Each row is a point on a tangle of strands that fork, close into loops and nearly touch. The rows are in no order.
Points whose rows are less than 110 apart are linked; no others are. Some points are linked to none.
J236: [-9,-5,-19,-61,11,-7,37,30,2,-8,26,-35,-16,-42,-45,-2,2,9,-29,14,-24,10,14,-7,10,-43,-28,8,7,-11,-26,-21,-9,44,12,4,13,-22,2,27,27,1,17,17,16,-7,-17,-25]
J551: [5,-3,-13,-33,11,-39,33,2,6,2,19,-5,-5,-14,-16,-11,-6,12,-36,-6,12,17,-21,0,0,-4,0,-9,-26,0,-4,-19,-1,19,31,21,36,-14,29,-1,12,5,-9,14,-15,-1,-15,-8]
J102: [-29,-4,41,23,2,3,22,-18,39,22,-19,-11,-3,3,-18,8,-4,-3,-13,-15,-4,-17,-1,-39,2,-4,27,13,-29,-3,-20,-13,19,-6,-2,18,18,-12,18,11,-12,4,-46,-7,-22,2,1,26]
J572: [14,17,32,-20,7,27,0,1,-6,2,-16,-5,-7,-15,-28,24,5,11,-13,30,-41,11,7,-51,37,-16,24,-9,-10,13,-6,-39,23,-2,-17,25,8,-11,7,5,-18,8,-5,8,-10,-19,-2,3]
J783: [-18,-6,-9,-26,-1,39,22,10,-27,-19,2,-29,-27,-3,-9,-4,0,-8,-13,-8,-18,-21,-6,-25,-2,-17,-8,2,-11,-20,-19,19,-16,-21,33,-4,-14,2,9,-10,6,20,15,-34,17,9,15,2]
J282: [-32,13,13,10,10,0,5,-19,29,18,-56,9,-12,8,-17,22,5,5,-25,-3,-22,-20,-3,-30,-5,1,18,-1,-17,8,-7,-42,46,-12,-18,11,16,-10,2,-1,-16,5,-25,9,-40,2,0,29]
J808: [17,-18,2,1,-8,16,11,2,-18,-9,27,-25,-12,-1,0,9,-29,9,20,15,-5,36,0,-18,46,-20,9,-44,10,7,-14,0,2,-4,6,-5,20,0,8,-25,0,11,9,4,33,-4,-12,33]
J862: [23,27,8,-36,5,-2,35,-11,-20,0,-13,8,0,-11,-1,28,-8,9,-5,12,-54,23,-7,-41,35,-27,19,-27,16,12,-1,-35,18,12,-11,27,29,-4,2,9,7,21,17,0,-14,-10,6,-2]
J571: [7,8,9,0,-4,39,-1,-5,-46,-3,18,-14,-23,7,10,-3,1,-18,14,1,-11,5,31,-7,-4,-1,-25,-9,27,-6,-8,-22,5,1,11,-13,-22,-15,12,-2,-38,-5,-2,-19,12,-9,14,23]
J829: [-9,14,15,22,0,-13,-28,-1,-13,-3,4,18,28,18,14,-13,36,-14,-3,0,20,6,8,32,-3,42,25,-1,-12,24,38,14,-10,-8,-12,-14,5,51,-37,-17,-14,-10,13,2,-9,-20,10,-27]
J292: [4,33,36,4,30,-3,2,-18,-12,-12,-4,-23,22,-28,-3,-10,22,-6,-35,15,2,-8,15,0,10,-22,9,26,9,9,-2,-17,-21,29,-4,-6,-14,21,-55,-4,-35,-10,20,15,18,-6,-38,-23]
J191: [-3,-1,38,55,7,4,-21,-27,5,11,-17,5,37,12,9,5,26,-4,2,-19,21,-24,0,26,6,22,41,4,-22,22,26,24,4,-4,-18,-12,-11,44,-25,-4,-19,-10,6,-10,3,-17,10,2]
J672: [-14,17,-16,-25,20,-13,-1,4,-9,-23,-19,-13,4,-14,-19,-7,13,1,-37,-1,-2,-29,11,-7,-34,-14,-30,32,-5,-5,-5,-7,-38,38,-20,-32,-19,5,-44,3,-3,-2,22,11,3,-6,-13,-25]
J418: [-5,6,1,9,18,-19,-1,-18,-9,13,-13,-23,25,14,32,-11,28,15,2,-8,0,13,-1,5,16,-4,8,5,20,7,23,2,6,-5,-4,-12,-1,16,-17,-1,11,32,10,-18,-16,18,10,-4]
J856: [7,46,36,2,21,5,-3,-24,-7,6,-7,15,14,-16,11,-4,27,-9,1,0,-19,-3,50,3,-4,4,4,12,0,6,0,-41,16,16,-6,12,2,-7,-18,24,-56,-6,-2,9,-16,-23,-7,-16]
J721: [26,-7,14,40,-16,-1,-21,-14,29,23,28,-2,19,-3,7,-1,-4,15,26,-4,24,1,16,0,2,-7,-3,-10,24,-3,9,7,4,4,-21,-2,-16,-18,7,16,1,-9,-19,-4,0,-1,5,3]
J851: [10,4,22,14,-3,-18,13,-20,20,32,3,-33,-15,-4,1,9,6,12,-11,13,-18,3,-36,-45,22,-26,24,18,14,0,-5,-9,23,4,-7,3,28,4,40,3,27,18,-23,-33,-28,15,12,9]
J766: [-12,31,6,25,32,-7,-11,-11,-18,-6,-37,10,13,3,2,3,30,10,-10,-6,11,14,19,16,-10,15,1,-19,0,28,18,-48,13,-5,-24,-1,1,5,-18,-16,-43,-12,11,17,6,-16,-25,12]
J84: [-22,-23,-30,11,10,-22,0,-21,22,27,-16,-4,10,36,42,0,24,-7,0,-28,22,8,-24,37,2,17,-5,19,-2,-17,25,13,26,-11,17,13,8,10,7,-9,40,21,0,-44,-28,33,27,11]
J520: [13,-14,-1,5,-8,-10,10,4,8,4,31,11,2,-9,-17,7,-16,2,20,-14,4,21,23,-6,19,-3,-8,-38,4,3,-2,-37,25,7,3,22,12,-37,31,14,-21,-3,-16,8,8,-21,-4,23]
J438: [20,-20,1,24,-9,19,-35,21,33,-27,-29,56,-2,13,-4,28,-52,-13,31,0,35,-26,-16,7,-35,14,-6,10,-7,-17,-10,46,-42,8,-16,2,-20,-5,-1,-8,6,-15,-15,16,30,-7,-12,14]
J542: [5,-29,-14,17,-6,-36,-13,-12,11,20,-11,-15,6,26,30,-16,37,-23,-18,-3,14,-1,-43,31,5,24,-10,-13,0,24,46,14,31,-34,-10,-13,19,28,23,-9,-1,1,-11,-29,-39,-10,33,4]
J313: [11,-2,12,9,-17,23,-19,9,19,-18,-9,12,5,-14,-18,24,-27,22,-3,-4,8,-21,-5,-25,6,-13,-5,-7,1,-14,-12,13,-20,0,-25,6,-8,-5,-11,-2,-3,-19,-13,31,27,-3,-22,1]
J358: [-6,31,0,-31,-3,-15,7,-19,-11,2,-38,4,-6,-21,7,7,8,27,5,-2,-36,-18,-22,-21,8,-5,-18,42,13,-4,-5,-11,-2,3,-20,-11,3,1,-12,12,28,13,13,-2,-23,19,5,-18]
J406: [23,3,5,-5,-2,-18,44,-1,18,27,17,-23,-16,0,-17,12,-14,0,-5,18,-21,30,-23,-34,21,-32,31,-9,1,6,-16,-32,22,23,-2,29,27,-14,57,14,29,36,-21,-41,-25,10,16,14]
J141: [0,18,-33,-46,-11,11,18,27,-2,-25,39,18,4,-4,0,-6,-26,17,-16,17,-4,-2,27,18,2,-4,-20,-22,11,-22,-20,24,-26,36,32,2,7,-1,-36,-8,36,15,17,26,32,6,-19,-26]
J896: [-19,-15,-42,21,3,-21,-22,7,21,1,-19,41,10,40,15,7,17,-3,14,-14,24,-16,-13,21,-24,11,-4,-16,0,-14,19,4,-6,-16,-29,-20,-2,6,-32,-21,40,0,7,8,-30,16,23,7]
J951: [-7,15,47,29,32,9,0,-20,2,25,-17,-48,14,-3,-12,-16,28,4,-22,2,4,19,39,4,5,-4,26,-4,-7,20,8,-31,39,11,-13,1,-21,-6,-4,16,-38,19,-4,-7,-10,-12,2,6]
J852: [32,27,21,-5,-10,41,-11,9,-6,-5,4,1,-11,-10,-8,17,-28,-2,21,1,-29,5,35,-15,27,-3,-11,-8,14,-10,-12,-28,-11,19,-12,7,-7,-25,-17,13,-38,-12,6,31,29,-16,-13,9]
J123: [-29,2,-3,-10,17,33,6,-18,-42,-11,-10,1,-1,20,31,3,-10,-24,41,-12,-3,10,47,20,-24,1,-22,9,28,-9,-4,-23,-14,7,28,0,-22,-6,-3,-2,-26,2,1,-22,24,15,6,28]
J985: [2,-24,-16,5,-18,-6,-4,-12,-23,4,9,19,1,20,34,-5,33,-27,27,3,-14,5,3,26,8,9,-18,-8,18,9,18,4,38,-37,12,23,-4,3,37,5,-10,-21,5,-42,-12,-7,29,16]
J842: [13,25,26,-15,-1,24,6,-10,-4,-3,18,-8,-9,-13,9,8,-8,0,18,18,-44,-5,44,-17,20,-31,-12,10,31,-10,-23,-22,-7,24,-6,-7,-8,-16,-32,27,-25,11,15,1,3,-6,4,-16]
J109: [2,-3,-11,-11,1,-12,35,5,5,26,15,11,13,7,5,1,19,-19,-12,-14,-22,16,-1,3,16,11,29,-21,-12,2,23,1,37,-22,13,29,15,-3,7,34,7,11,-16,-5,-27,6,32,-16]
J22: [-11,25,-36,-42,4,-38,1,-11,-22,3,8,2,-11,-6,19,-18,11,12,-23,6,6,9,-15,24,-20,6,-24,26,-11,-6,5,-3,-21,12,19,-21,12,13,-8,-8,23,-6,24,5,-26,8,-8,-35]
J146: [20,16,27,49,11,34,-27,-15,4,19,-33,-23,2,-7,-12,0,-12,12,26,-1,12,17,33,-7,2,-14,5,7,4,3,-6,-17,10,-8,-21,-5,-37,-11,1,3,-31,-3,7,-4,15,4,-11,14]
J287: [-10,-14,-6,39,-7,4,-39,9,33,-17,-45,48,2,24,-1,19,-24,-18,15,-8,23,-41,-28,0,-35,13,10,11,-13,-19,3,33,-42,6,-34,-15,-10,8,-24,-26,11,-14,-14,15,-11,3,1,11]
J409: [30,-22,41,43,-7,13,-6,-6,5,21,4,-39,31,-12,-15,-15,1,4,-1,-2,28,23,-4,7,24,5,23,-28,6,35,21,10,26,1,-18,-5,-10,9,20,12,-30,-26,-5,8,12,-12,4,15]
J902: [17,16,29,36,3,25,-14,-1,25,0,-9,3,16,-15,-27,18,1,4,-14,-1,-2,-18,9,-19,12,3,27,-2,-12,-7,1,4,-9,-7,-37,8,-23,17,-20,6,-25,-30,-2,39,11,-16,-27,-10]
J346: [23,20,40,0,-3,42,2,-9,16,6,-14,8,-2,-12,-15,16,-16,5,5,1,-34,-3,33,-29,26,-12,21,-30,-14,-5,-7,-24,36,2,-13,17,1,-29,-6,14,-45,-1,-7,17,1,-30,2,15]
J399: [-7,-15,-18,-3,11,-24,2,10,2,3,-8,-9,-8,8,8,-17,-17,17,17,18,3,21,-34,3,14,4,10,-13,-9,2,-14,21,16,-33,17,-5,18,2,31,-24,49,28,5,2,-9,20,-5,7]
J200: [15,-6,28,59,8,12,-13,-9,25,9,-17,-2,32,-7,-15,-12,-11,3,22,-14,34,1,-11,35,8,15,50,5,-28,17,11,31,-14,-4,-22,-9,-18,29,-5,-6,-14,-33,-5,19,13,-5,-21,9]
J283: [-40,-5,-4,1,0,2,1,10,21,1,-13,-3,3,21,1,-1,5,2,-2,-12,1,-17,-18,-3,-15,-2,12,19,-20,-30,-20,39,-17,-13,12,-14,1,5,-10,-19,40,26,-6,-9,-11,32,13,-11]
J646: [-11,-23,22,28,-3,42,-7,6,-13,-2,-10,5,-16,5,-21,-5,-18,-27,25,-31,32,-10,17,-1,-35,10,1,22,-23,-1,-17,8,-29,2,0,7,-39,-22,13,9,-31,-9,-17,-24,25,-7,2,23]
J119: [9,0,6,-16,-27,12,19,-10,-5,7,78,-7,-18,-11,10,-7,3,-9,18,5,-10,6,33,0,22,-15,-17,6,28,-13,-9,5,-14,26,36,7,5,-13,-3,17,-4,2,4,-28,16,-6,6,-13]
J657: [10,1,25,-6,3,33,-14,20,-27,-22,17,-37,-16,-21,-22,-4,-7,4,-23,23,5,22,11,-20,5,-15,4,2,18,-2,-18,-12,-26,22,8,-13,-13,9,-21,-18,-17,-19,18,25,41,2,-37,1]
J42: [14,-16,-4,9,-2,-28,13,-19,-7,19,-9,-7,15,21,40,-12,23,-23,-3,5,-13,14,-12,27,19,8,3,-21,21,22,44,-3,51,-28,5,21,29,19,44,24,-19,7,-13,-43,-18,-17,26,13]
J269: [2,18,-10,-21,6,9,53,-13,-13,4,-2,10,8,8,24,14,-7,-1,18,-4,-45,21,27,-14,33,-18,10,-48,14,-3,5,-26,33,-8,9,24,27,-14,-6,18,-9,30,11,-8,2,1,23,13]
J799: [7,-4,9,1,-7,-32,-6,-7,10,9,12,9,2,-5,-3,4,-16,17,25,10,-8,24,-21,-12,20,3,15,-2,8,2,1,8,-5,-8,-6,4,23,-2,14,-10,26,8,-7,18,-19,12,-15,-7]
J72: [8,25,15,-19,11,-23,14,-17,1,4,-12,-2,6,-17,4,12,-4,26,8,7,-26,19,-18,-34,29,-27,15,17,14,7,-8,-18,-6,17,-14,8,22,-2,-6,1,27,20,9,4,-17,17,-22,-12]
J795: [11,-5,14,-28,-14,29,-11,30,5,-26,14,-17,-24,-22,-27,23,-32,30,-14,9,2,4,1,-20,18,-13,-9,1,0,-6,-27,-5,-34,31,-1,4,7,-8,-9,-10,4,-11,5,34,45,-5,-40,-3]
J6: [-17,-10,-17,-19,-16,17,20,20,13,-9,13,-11,-9,-10,-24,12,-2,14,-16,-8,-7,-25,-3,-27,-6,-15,-15,-4,-7,-25,-23,25,-8,-5,14,-5,-7,-18,7,-2,33,15,-7,-2,13,19,10,-13]
J27: [11,-44,-9,1,-8,-40,-22,4,29,-17,6,12,20,-2,-7,-9,-21,-8,-3,14,26,-2,-40,23,-16,-1,3,-38,-10,12,-1,18,8,-27,-5,-10,10,2,2,-25,5,-5,-13,23,7,-28,-13,27]
J545: [7,30,17,23,16,27,-8,-4,26,-9,-32,27,22,-3,1,8,-11,7,7,-19,3,-11,41,0,-2,15,0,11,-5,-9,0,-12,-20,15,-48,13,-30,0,-35,17,-28,-15,-2,38,12,-6,-28,-10]
J165: [-2,5,-7,-47,-8,-9,31,6,-5,-2,58,-19,-18,-29,-11,-18,8,-13,-13,5,-19,0,30,7,-1,-29,-33,27,18,-14,-24,0,-23,40,41,-7,7,-7,-7,24,13,-5,7,-6,10,-1,-5,-27]
J342: [-1,-16,-38,1,9,-33,-25,9,-3,-15,-11,35,12,20,13,2,-6,8,23,9,22,9,-12,27,-21,13,-16,-25,0,10,11,9,1,-20,-3,-12,6,0,-7,-23,18,-8,4,19,-8,-1,-6,6]
J761: [-2,-7,-7,-26,-16,17,22,20,-15,-17,35,-30,-24,0,-10,-3,-25,16,-10,27,-6,27,-9,-11,30,-24,9,-34,-9,-2,-30,18,-10,5,38,-3,22,6,10,-33,29,23,15,7,27,-2,-19,4]
J897: [-8,-7,-13,-23,-2,-27,-1,18,13,-13,9,9,-10,-2,-22,-4,-7,11,-20,-25,20,-19,-13,1,-29,11,-27,20,-24,-10,-11,-12,-24,19,5,3,19,-18,14,-2,5,-6,-20,30,0,-9,-23,-1]
J669: [-19,-3,-27,-18,-4,2,3,7,-36,-13,16,26,2,14,14,-2,24,-14,-4,-6,0,-10,14,21,-24,25,-16,10,-10,-7,11,1,-9,-15,20,2,-4,5,1,3,-20,-22,0,-2,-1,-1,10,-11]
J100: [-5,-38,6,28,-6,-31,0,8,36,29,-8,-12,33,13,0,-10,7,-9,18,8,5,19,-33,11,21,12,34,-22,7,13,20,26,37,-18,-16,-15,22,7,19,-3,30,6,-27,1,-25,14,22,23]
J87: [-21,-7,-34,-15,2,-3,-2,-2,9,14,11,-3,3,23,18,-7,34,-2,-8,-12,9,1,-28,23,0,25,5,25,-26,-16,3,33,10,-20,23,-3,0,19,-11,-7,47,15,5,-22,-21,36,29,-15]
J41: [-16,-3,-39,14,-3,-2,-36,7,15,-12,-38,49,-11,31,2,22,-3,-7,11,-22,20,-36,-25,2,-48,17,-12,25,-12,-14,14,3,-30,4,-39,-27,-15,2,-35,-20,29,-4,2,-8,-36,21,28,-3]
J384: [-3,14,-34,-38,0,13,20,2,-38,3,13,-22,-19,-16,14,-15,15,-2,-20,13,-27,0,-15,-11,-1,1,-3,4,2,-12,-1,15,8,-26,33,-10,-4,13,5,0,15,-5,37,-15,-2,8,16,-19]
J494: [-6,21,5,-7,5,-12,-3,-15,-2,14,-7,25,9,6,9,6,21,-1,6,-7,-22,6,30,-3,0,8,4,-17,-2,3,11,-25,30,-9,-11,27,11,-20,-2,31,-17,0,-6,-3,-36,-11,17,-8]
J47: [-29,1,-15,-23,4,11,29,-10,4,-1,-52,16,-7,17,18,21,-28,6,9,-14,-38,-1,10,-21,21,-5,-6,-20,-1,2,-4,-27,32,-31,0,28,18,-9,-5,16,1,32,-1,-1,-8,9,13,28]
J715: [-29,10,11,14,33,17,10,-23,-33,-5,-35,-8,11,7,18,-4,6,-3,10,-13,-4,14,47,11,-18,-3,1,-18,17,9,3,-29,6,-11,-2,1,-18,1,-24,-1,-46,9,6,3,15,5,-2,32]
J741: [1,2,12,1,4,-12,-1,-3,-23,-2,33,-18,12,0,10,-18,26,-14,-30,-8,13,0,13,9,-13,10,-3,5,2,2,10,-6,-16,13,23,-12,-10,12,-12,6,-31,-12,-4,4,6,-10,1,-19]
J608: [9,16,-11,-19,-8,-11,-8,17,12,-22,44,22,17,-3,-4,-14,-21,14,10,9,20,13,32,12,-8,13,-10,-13,16,-16,-7,6,-26,40,2,10,6,1,-16,0,20,4,-1,43,19,-2,-34,-13]
J238: [17,-8,18,9,-26,23,14,10,12,-19,34,5,-18,-9,-2,-1,-35,-2,41,-8,26,7,15,24,18,2,-18,-13,2,-7,-28,9,-33,15,34,5,21,-14,9,-9,-14,-5,-16,9,57,-12,-27,28]
J999: [9,-29,5,13,-17,-4,-10,-22,-11,2,1,31,7,0,17,-6,3,-21,32,-4,8,-4,11,29,-4,9,-13,-20,10,16,5,-6,21,-28,-1,9,-2,-6,14,23,-42,-34,-15,-13,1,-25,6,30]
J203: [22,8,15,12,0,-17,-13,-5,9,-14,24,6,33,1,5,-13,-8,7,-15,-9,34,6,5,12,-1,8,13,-14,-5,-1,7,14,-21,23,7,2,8,13,-14,0,-23,-19,-7,33,11,-14,-34,-13]
J600: [14,12,-34,-36,-10,-11,27,2,-34,-4,11,-26,-35,-26,-1,-16,2,4,-37,20,-15,-10,-46,-18,8,-8,-3,-19,2,5,11,8,27,-33,23,-1,17,16,45,-6,6,-6,21,-19,-9,-6,2,1]
J31: [-9,3,0,-26,12,16,-6,23,-38,-24,8,-30,-9,-7,-4,-20,-19,14,-3,26,2,24,3,-7,-11,-11,1,-11,11,1,-19,19,-25,7,21,-21,-7,8,-10,-38,20,15,26,10,32,8,-18,-9]
J717: [15,-12,-13,3,-8,25,-38,20,-13,-28,-33,49,-13,13,13,36,-31,-8,17,3,18,-23,-14,-7,-49,19,-23,44,10,-8,4,34,-40,26,-15,1,-29,-4,-6,-2,-5,-13,3,-7,22,2,15,-10]
J416: [-12,4,-9,-45,0,6,10,19,-5,-19,-14,-42,-22,-29,-34,2,-8,11,-23,11,-26,-19,8,-11,-13,-39,-44,34,3,-10,-25,-6,-28,28,-4,-21,-17,-16,-18,17,18,6,23,3,26,-1,0,-22]
J101: [4,-2,-29,-10,-12,3,-38,2,-4,-20,19,43,14,38,21,8,8,3,4,2,14,-25,3,10,-36,11,-10,28,0,-22,0,42,-38,20,-16,-12,-24,30,-33,-10,36,-14,20,-7,-15,6,11,-31]
J648: [-27,-24,37,23,1,19,21,-8,6,-3,-6,-24,-10,6,-20,-9,-7,-8,-15,-34,25,-17,5,-17,-8,-3,10,2,-29,6,-20,3,-9,-4,17,10,-17,-15,12,13,-23,2,-27,-19,16,-9,-2,24]
J596: [-13,6,-38,-47,-15,5,11,8,-17,-22,32,45,5,6,19,9,-6,-2,6,2,-8,-12,25,25,-6,17,-25,-9,8,-22,-8,16,-13,9,35,18,4,7,-17,6,6,-15,6,11,10,8,4,-21]
J17: [26,62,37,35,29,7,0,-18,13,5,-13,7,17,-32,-6,2,21,-11,-21,16,-4,-7,33,14,11,5,10,25,-5,9,1,-42,-1,25,-15,15,-19,12,-27,6,-49,-28,18,17,5,-23,-46,-28]
J858: [5,-9,-20,-14,-13,-15,9,2,5,25,33,-16,12,21,28,-20,23,-11,-14,7,6,32,-23,34,23,29,11,18,-11,1,21,38,21,-1,34,8,20,9,15,0,35,24,-7,-19,-20,22,15,-31]
J526: [10,3,-18,7,-2,6,-34,-2,-17,-12,-3,13,-6,9,8,13,1,1,0,-1,23,-25,-2,-13,-50,-5,-22,33,10,-14,-2,24,-44,17,-15,-24,-30,1,-16,-7,7,-6,12,-18,4,-4,10,-21]
J527: [11,-22,15,18,-10,-14,-17,13,-16,11,26,-25,1,-1,-14,-21,11,-14,-10,6,12,13,-13,-14,17,16,15,-19,7,26,19,11,26,-19,-15,-5,-4,5,27,4,-14,-15,-6,0,-8,-8,6,-1]
J498: [3,6,-18,-39,-14,-3,-17,32,-1,-32,5,18,-22,-3,-8,6,-38,18,9,-4,12,-15,1,9,-32,21,-44,36,-1,-11,-16,10,-44,29,10,-8,-3,-14,7,7,10,-13,-3,24,24,-10,-13,-16]
J662: [-9,18,-34,-51,-15,-8,-3,13,-9,-9,-6,5,-28,-17,2,-9,-22,28,4,16,2,0,-20,9,-26,1,-37,23,3,-7,-19,16,-19,4,24,-20,2,-10,10,-11,36,0,17,1,8,10,-8,-23]
J290: [-9,4,0,11,1,-21,-5,-18,-1,27,-19,-12,-8,2,12,-4,21,7,-3,1,-21,-17,-41,-37,14,2,24,22,7,0,-4,11,21,-31,-2,-18,9,20,35,-14,24,20,-6,-29,-35,24,20,16]
J151: [-18,-7,23,15,28,5,3,0,29,-5,-11,-27,7,-5,-15,-7,-14,9,16,-18,14,24,44,3,-9,-28,-7,20,-6,-8,-16,-25,-23,29,-19,18,-5,-19,-15,21,0,15,-14,16,13,3,-34,12]
J777: [15,8,-18,-24,-31,-11,25,-16,-18,10,55,-5,-12,-8,37,-1,2,4,9,23,-12,13,8,3,26,-18,-6,-19,49,-2,12,12,9,19,37,5,20,11,-3,2,23,15,21,-28,9,10,18,-17]
J570: [13,-25,-10,-3,-17,24,-20,21,-21,-23,-1,10,-39,-5,-5,6,-36,-7,32,2,11,-15,-10,-6,-16,7,-47,7,9,2,-5,-1,-19,-15,14,-1,-19,-29,35,-9,-13,-4,-10,-20,28,-2,3,23]
J328: [-14,3,-23,-10,2,-25,-7,5,-28,-2,7,20,15,37,23,-9,50,-14,-19,-5,2,-4,2,44,-3,32,6,0,-26,5,35,8,1,-16,13,-8,12,34,-21,-11,-2,-17,17,-5,-17,-1,21,-30]
J825: [11,-37,7,29,4,-17,-17,-5,16,-4,-16,17,25,-15,-6,-10,-10,-15,25,-8,22,8,-17,30,-13,-7,7,-28,-6,24,5,-2,12,-31,-22,-2,-3,-2,6,0,-28,-31,-14,17,16,-30,-15,37]
J160: [10,-1,-42,-14,14,-32,52,4,24,15,21,-14,-19,-17,-15,11,-4,12,-34,6,-5,25,-38,-5,17,-19,0,-19,-6,-4,3,-23,25,9,18,31,34,-12,51,-7,36,24,-11,-10,-12,14,9,10]
J786: [12,-1,-3,-21,-4,-18,16,22,-5,-1,64,-27,14,-16,-13,-18,7,-7,-30,6,-4,41,26,-3,13,-11,10,-20,33,6,8,-16,-2,45,19,13,10,-7,-8,7,9,2,9,17,5,0,-7,-33]
J771: [-7,-37,15,49,-15,-4,-17,1,38,24,2,-10,12,2,-8,-5,-6,6,31,4,20,-6,-15,0,-1,-6,11,-10,13,8,1,13,16,-16,-26,-13,-10,-16,29,-1,15,-6,-25,-6,-7,17,13,37]
J413: [-9,-39,-3,28,-8,-30,-26,2,16,5,-6,19,-3,29,-3,-6,32,-38,-5,-12,18,-19,-40,30,-18,20,11,0,-25,22,32,6,10,-40,-16,-27,-2,15,5,-18,-1,-19,-12,-14,-31,-17,26,7]
J704: [-11,-10,16,24,-1,0,-19,-14,-16,9,-14,0,-7,2,0,-4,17,-7,12,-7,-4,-15,-13,-17,0,14,14,13,-13,12,5,16,8,-36,-5,-10,-21,10,17,-9,-15,5,-10,-11,-13,0,7,3]
J299: [-16,5,-12,11,18,17,-26,-2,-41,-10,-24,-2,-10,5,1,0,25,-22,-1,2,2,-19,10,-15,-47,7,-14,41,1,2,13,-1,-19,6,-10,-17,-48,5,-19,-11,-20,14,18,-25,-6,1,18,-17]
J224: [-6,-7,-28,-8,21,-34,3,1,-20,-3,-13,5,7,20,36,-25,6,-4,7,8,13,18,-28,33,-4,22,0,-27,-8,13,11,17,20,-41,19,-9,20,16,13,-29,20,10,17,-2,-22,16,3,6]
J310: [-24,18,-12,1,-8,-9,-24,-16,8,6,-38,35,-11,13,9,19,18,9,8,-13,-18,-40,-12,-13,-19,13,-22,41,-5,-4,6,-12,-8,-11,-33,-10,-7,-3,-19,0,10,-8,-2,-4,-35,13,14,-15]
J127: [-3,5,-48,-24,-14,-18,0,36,29,19,37,12,-11,-3,-11,-8,8,10,-14,19,9,9,-38,12,-8,16,5,-9,-11,-19,-4,27,15,-15,8,-3,12,-5,13,-5,65,0,2,21,-28,26,11,-27]
J363: [0,-14,29,15,-3,42,-4,49,2,-26,-4,-10,-13,-5,-36,5,-30,-6,16,-25,23,11,24,-5,-17,-6,-12,16,-18,-4,-28,-6,-44,17,5,8,-18,-27,7,2,-16,3,-14,11,51,-1,-21,17]
J617: [24,-4,45,50,2,40,13,-11,-5,20,11,-39,5,-6,-16,-19,-14,-2,20,-12,26,25,24,15,20,-12,14,-12,0,15,-9,-10,16,7,-3,-5,-30,-7,21,10,-34,-22,0,-18,29,-12,-7,33]
J958: [-18,23,7,-25,23,-29,10,-19,-8,-10,-4,-13,10,-17,-2,-17,36,-5,-27,12,-22,-32,9,3,2,-19,-3,41,4,9,1,-4,-14,24,-11,-17,3,23,-60,10,-11,8,27,-2,-13,1,-9,-37]
J963: [-27,-13,-7,-4,-6,-1,2,6,29,7,-56,19,-8,3,-3,27,-25,13,9,2,-31,-25,-22,-25,7,-1,-12,-12,-4,-2,-9,-17,27,-31,-19,11,10,-23,9,7,-1,3,-29,17,-7,18,7,30]
J420: [9,-14,-1,11,-2,-23,19,-2,21,38,1,-12,28,20,7,-1,22,-15,-12,-2,-11,29,-30,8,31,21,38,-2,2,1,38,22,36,-8,0,8,30,17,20,17,38,26,-19,-8,-32,22,28,-12]
J635: [1,-7,6,8,2,29,-16,7,-25,-8,-23,-7,-31,-8,-11,-2,-10,-10,15,-4,-10,-13,9,-23,-10,8,-10,-4,4,11,-7,-18,15,-37,-5,-4,-25,-28,23,-3,-36,3,-2,-15,4,-12,12,20]
J515: [8,5,21,75,11,38,-17,0,40,15,-38,14,15,-10,-38,9,-8,-5,-3,-15,27,-29,7,18,-9,14,38,-3,-36,1,9,1,-2,-6,-48,-6,-37,21,-7,-7,-21,-42,0,21,7,-15,-19,8]
J933: [13,-8,-27,-26,-25,-27,32,-3,2,6,24,7,-16,-9,15,7,-12,12,-32,26,-9,-13,-54,-1,10,-14,1,-14,1,-4,-6,33,20,-26,42,4,38,9,22,-4,35,7,10,-18,-7,7,10,-8]

A piece is all that can be reached along the links. How many separate loops has the piece of each point below (a circle has one, a figure eight two, a Y none), and how many tips (points with one link)?
J704 -> loops 0, tips 4
J777 -> loops 0, tips 4
J985 -> loops 1, tips 5
J200 -> loops 1, tips 2

A tip is a point with one link. Name the tips that can be reached along the links from each point below, in the order of the rows.
J572 -> J842, J101, J413, J299, J363
J551 -> J766, J22, J146, J570
J902 -> J808, J545
J17 -> J721, J84, J777, J933
